Each row is a point on a landscape with many peaks, with its height.
From any point a climber steps to the highest of the 2 points nearest to it. It stops when none of these is higher. Distance is the straight distance between rows; heights are no part of it.
Sefa: [ -1  -1   3   4  -2  -8  20   3 -17   2  11 -21  11  19  12   6  17   5
  -4  19   1]  (h 4.71)
kave: [ -2 -30 -10  -7  -3   1 -19  -4  41  15  -7  -4  -4 -10  -4  -6  10   5
   3  -4 -14]  (h 2.84)
maf: [  6   8   1  -5  -6  -9  28   2 -18  -8   5 -10  -5  14   7   7  15  -6
  -5  15   1]  (h 3.99)
Zeda: [-18 -24   3   2   7   9 -20  -6  29  22 -14  -2 -11 -21  -6   0  14  -5
   1  -7 -12]  (h 2.36)
fuvu: [  2  25   7  30  22 -15  32   0 -10   7 -33  15 -13  -2  22  29   3  -1
  -9   6  18]  (h 3.38)
Zifib: [ -3  -7  -5 -10   4   5  -2  -4  -3   1  34  -9  -1  -1  -3   2  -9  -5
   4  21   1]  (h 2.37)
Lezo: [  2 -19  -6  -2 -20 -12 -30  21   6   3  -3  -8  36   3  -8 -14 -11  15
   2  -6 -13]  (h 5.15)
Ref: [  5  -7 -15 -10 -26 -16 -28  18   7  -6  -3   8  27  -1 -15 -12 -29  15
   1  -2 -10]  (h 6.26)
fot: [ 20  17  -1  20  14 -15  33   4   2   1 -23   2  -9  11  18  22   4  -3
  -5  10  15]  (h 2.99)
Gakaz: [ -3  29  -5  -8 -17  -9  18 -17 -19 -17  -8  17 -26 -11   2   1  -3 -14
 -12 -10   7]  (h 5.87)
luf: [ -5  24   9  27  24  -3  17   0 -11  14 -33  17 -10 -12  13  20   4  -2
  -8  -4  11]  (h 3.91)
nelu: [-19  19   5  20   5   4   7 -18 -15  10  -4  19 -27 -29   1   8 -10 -11
 -15  -9   6]  (h 5.58)
getu: [ 10  20  -2   7   2   5  -3  -6  14  -2 -18  20 -18 -21   3  -7 -10  -4
  -5 -34  10]  (h 4.01)
muv: [-15  -2  -1 -20 -29  -7  -3   2 -32 -19   3 -12  19  23  -8  -9  13   8
  -1   4  -5]  (h 5.00)
nas: [ -4   1  11   6  28  22 -20   1   9   4 -12   9  -1  -7 -11   2   0   3
   3 -20  -2]  (h 1.42)
rom: [ 11 -22  -8 -11  -5   1 -23   0  37   9  -3   0   3  -4  -3 -12  -8   8
   3  -8  -9]  (h 3.26)
veguk: [ 23  14  -7  -4  -3  -2 -16  11  15 -13 -17  17  12   3  -4  -9 -15   9
   7 -25   3]  (h 3.17)
bitil: [-18 -13   8  18  30  11   4  -7   8  10  17   6  -7  -9 -11  20  -6  -6
   4  24   3]  (h 1.98)
gaf: [-19  14   5   2 -13  -6   9 -19 -25   1   2  14 -26 -20   0   0  -1 -16
 -15  -1   1]  (h 7.25)
tupa: [  0  -6 -13 -21 -18 -14  15   4 -18  -9   4 -39  23  26  17 -13   9   8
  -1   7   4]  (h 4.73)
Gova: [-10 -27 -14 -19 -18  -2 -30  -6  12   3  20  -5   6  -2 -11  -7 -14   1
   1  13 -12]  (h 3.96)
bobur: [ -7 -13  11  -5 -18   0  -6   2  -1  29 -13   3 -11 -14  12  -9  14 -15
 -12 -10 -13]  (h 0.83)
taset: [ -9  -7  10   1   0   9 -20   5  -8   9   0   1  12  -1  -3  -5   8  -1
   3  -6 -12]  (h 3.66)
Bidun: [-16  -4   4  20  32   5  10 -15   2  13  13  14 -17 -19 -11  22 -14  -2
  -2  17  15]  (h 2.70)
zezo: [ 10  -3 -18 -22 -15  -8  25   6  -6  -7  16 -36  14  18  16  -6   3   3
   1  18   7]  (h 4.52)
Kuf: [ 12   7  -3  12  18   9  -4 -10  11 -18  26  13  -5   2 -16   5 -20   7
  10   8   9]  (h 0.96)
viv: [ -3 -13   1  -5  -9   6  -3  -1  11  28  -2  -2 -15 -12  16  -4   9 -10
  -6   1  -8]  (h 1.14)
sus: [  2  -8   3 -12 -17 -11  16   3 -18 -18 -16 -29   7  28  15 -13  20  11
  -4   0   0]  (h 5.61)
zisa: [ 16  37  -7  13   6  -4  15 -11  10  -2 -16  15 -30 -22  10   3 -17  -6
  -5 -18  13]  (h 4.57)
zifev: [ 21  13   0  -7  -8  -5  -8  11   4 -28 -17   7  23  23  -7 -11  -5  19
  11 -14   5]  (h 2.83)
vit: [  2  15  -5   5  12   3   8 -17  10   0   9  14 -23 -13  -1   5 -13  -6
  -1   1   8]  (h 5.36)
teg: [ -3 -18   8   3 -14   4 -29  10  -3  11  -6  -8  31   3  -5 -19   6   5
  -2 -13 -12]  (h 4.28)
sanov: [ -1  -4  10  14  32  23 -16   5   9  -1  10 -13  24   6  -8  -3   3  11
  16  -6  -4]  (h 0.88)
faru: [  3  -8  -8 -21 -19  -2  -3   9   4   7  15 -18  17   6  11 -10  -2   0
  -1   5  -6]  (h 4.65)
tomam: [ -7  12  -5  14  20  -3  17 -19   3   2  12  18 -27 -20   0  21 -25  -4
  -4  16  16]  (h 3.98)
tuvev: [ -5  17  19  13  16   6  12   6 -20 -21 -14   0   9  17   0   9  19   9
   3  -3   3]  (h 0.87)
Pani: [-13  22  10  20  17   5   9  -5  -9  12 -15  20 -18 -23   8  12   6 -10
 -11 -12   9]  (h 4.61)
pasif: [-23 -15  12   5  25  17 -28  -6   2  11 -11   9   1 -13 -21   2   2  -5
   1 -22  -9]  (h 1.61)
dofez: [  6  15   3   3  16   6  -2  -6  -9 -23  14  10   6   4 -20   2  -9   3
  11  -2   7]  (h 1.20)
kar: [-20  -6   8  17  13   3  17  -1 -15  14  22  -2   1   0   3  18   7 -15
 -10  32  -2]  (h 0.90)
lisam: [ 14  33  -3   3  -7 -11  20 -15  -8 -24 -17  14 -31 -10   5   3  -9  -4
  -6 -15  10]  (h 5.23)
Pon: [-24 -31   8  -2   0   9 -38  -2   9  14  -8   3   3 -18 -20  -5   8  -3
   1 -12 -17]  (h 1.92)
vodi: [  2  15  19  12   5   3   6   8 -12   1 -32  12  -4  -6  11   2  26  -4
  -7 -29  -1]  (h 0.62)
gan: [  0  12  -2  -6  -3   2   3  -4 -16 -26  26   4   7  13 -19   2  -5   2
  14  12   7]  (h 1.43)
buti: [ 16   9 -17 -24 -26 -12  -1   6   5 -21   0  11  -1   5  -6 -10 -20   2
  -7  -8   9]  (h 1.88)
nimiz: [ -1   1  -7 -14  -7  -5  -4  -4  -7 -16  36  -9   9  12  -6   0 -11   1
  11  21   1]  (h 1.82)
kip: [-15   6   8  22  19  -5  23  -8 -20  20   4  11  -3  -1   5  25   5 -17
  -4  27  12]  (h 0.29)
bezi: [  0 -17 -16 -19 -22 -10 -32   7  14  -9   8   9  14  -4 -21  -7 -28   9
   2   3  -8]  (h 5.24)
gozov: [ -6  -3   3  -4 -10  -2   3   1 -26  -4   9 -17  21  16  -2 -13  14   1
   0   7  -4]  (h 5.83)
nubop: [-21 -28   1  10  14   7  -7  -6  24  27   1  -8 -11 -12   6   6  19  -4
   5   9 -10]  (h 1.83)
tuzeg: [-13 -34   8  10  25  12  -7  -4  14  21  14 -15   2  -6  -6   5  10   5
  12   8  -9]  (h 1.34)
zil: [ 17  -2 -15 -24 -20  -6   7  10   8   0  13 -23   6  11  15  -7 -13   2
   2  13   0]  (h 5.73)
Pogan: [  9   4   0 -17 -33 -11  -4  10  -7   2 -11   9  -6  -1   5 -11   2 -10
 -13 -15  -8]  (h 4.10)
tetin: [ 13   8  -1 -20 -37 -15   5  21  -7  -5 -33  -1   2   6   7 -13   5  -8
 -10 -15  -2]  (h 4.56)
vaza: [ -8  11  -1  -1   6  -6  16  -4 -24 -31  17  -5   5  22 -11   1  10  11
   1  15  11]  (h 1.19)
ropok: [ 20   9  -8  -7  -9  -2   1   8   3 -24  -4 -14  25  31  -6 -13  -7  17
  11  -2  12]  (h 2.56)
Tomum: [ 14   3   1 -11 -25  -9  10   8  -9 -16 -23 -10   2  20   8 -11  13   5
  -5  -6  -4]  (h 5.05)
Ket: [  4  -7   1   1  -3  -1  18   8  -1  26   3 -18  -8  -4  22   5  12  -8
  -6   8  -9]  (h 0.72)
Zum: [ 16   8  -9  -4   2   0  12  -5  19   6   9   7 -23 -11  10   5 -19  -3
   2   3   2]  (h 4.48)
rumo: [-17  -7  21  12  15  13  -1   4 -17  13   7   1   3  -5  -5   1  16  -9
   0   1  -2]  (h 3.14)
Pezut: [  2  -9  -7   2  16  10 -15 -14  23  -4  14   7  -6 -12 -23   3 -20   5
  13   2   6]  (h 0.64)
nekem: [ 11  -9   4  14   8   6  12   7   4  23   8 -19   2   5  18  -1  14  -3
   4   5   1]  (h 0.43)
veven: [ -4   0  13   2 -12   4  -4   8 -11  19 -22   8  -8 -10  14  -6  20 -13
  -9 -23  -7]  (h 0.60)
luv: [ -5  -2  -5 -25 -36  -7 -11   5 -20   5   2   4  -5  -7   3  -6   8 -16
 -16  -4 -11]  (h 3.59)
lagu: [  5  17   4  12  10 -11  25   1  -9  -2  -6   4 -11   2  12  14   8  -4
  -1   9   5]  (h 3.40)
gid: [-21 -19  12  20  28   7   9  -1  -9  17  25 -10   5  -1  -7  17   3  -7
  -1  27   0]  (h 1.41)
Mokol: [ -7 -18   5  21  28  20  -7   0  13  13  13 -21  20   5  -2   1  12  14
  13  -1  -4]  (h 1.04)
rabeb: [ 12  17  15  11  10   0  13   3 -12 -13 -27   6  -5   8  12   3  22   9
  -3 -15   3]  (h 0.74)
doran: [ -1 -17 -15  -4  22  12 -14 -11  43  -2   1   3  -4  -6 -21   4  -6  11
  18   2  -1]  (h 0.39)
geg: [-15 -20  -4 -11  -9   2 -21  -4  -4   2  28  -2   3  -3  -9  -6  -5  -8
   1  13 -11]  (h 3.12)
dotos: [ 19   7  -7  -6  -6   0 -11   2  20  -2 -12  17  -5  -8   3  -8 -12   2
   0 -18   0]  (h 3.51)
biti: [ 22  -6 -11  -9  -3   3 -12   2  36   0  -1   3  -4   3   3  -4 -16   6
   4  -8  -5]  (h 3.69)
gotil: [ -2  11  10   4   0  -4   8  -4 -24 -30  -2   6  -2  16  -7   1  16   7
   3   0   4]  (h 1.01)
Tibi: [ 27   2 -16 -16 -12  -2  16   9  23  10  -2  -3 -15  -2  18  -2 -14  -7
   0   3   0]  (h 4.43)
zup: [ -4  -9   7   3  15  15 -20   2  -1  -6  12 -10  31  14 -14 -10  -9  12
  20   2  -8]  (h 0.71)
rorag: [ 13  11 -13 -25 -24  -8   4  12   0 -26   4  -3  14  20  -5  -9 -13   8
   6   4   8]  (h 2.21)

Where does a climber stop that starts at each point below?
kip | gozov
fot | gozov
fuvu | gaf
Pezut | Ref
luv | sus
getu | gaf
sanov | biti
ropok | biti
gotil | Ref
gid | vit
pasif | biti
rumo | Ref

Write out the way that a climber takes from each point below.
rorag | ropok zifev veguk dotos biti
vodi | rabeb tuvev gotil vaza gan nimiz Zifib geg Gova bezi Ref
kar | gid bitil Bidun tomam vit
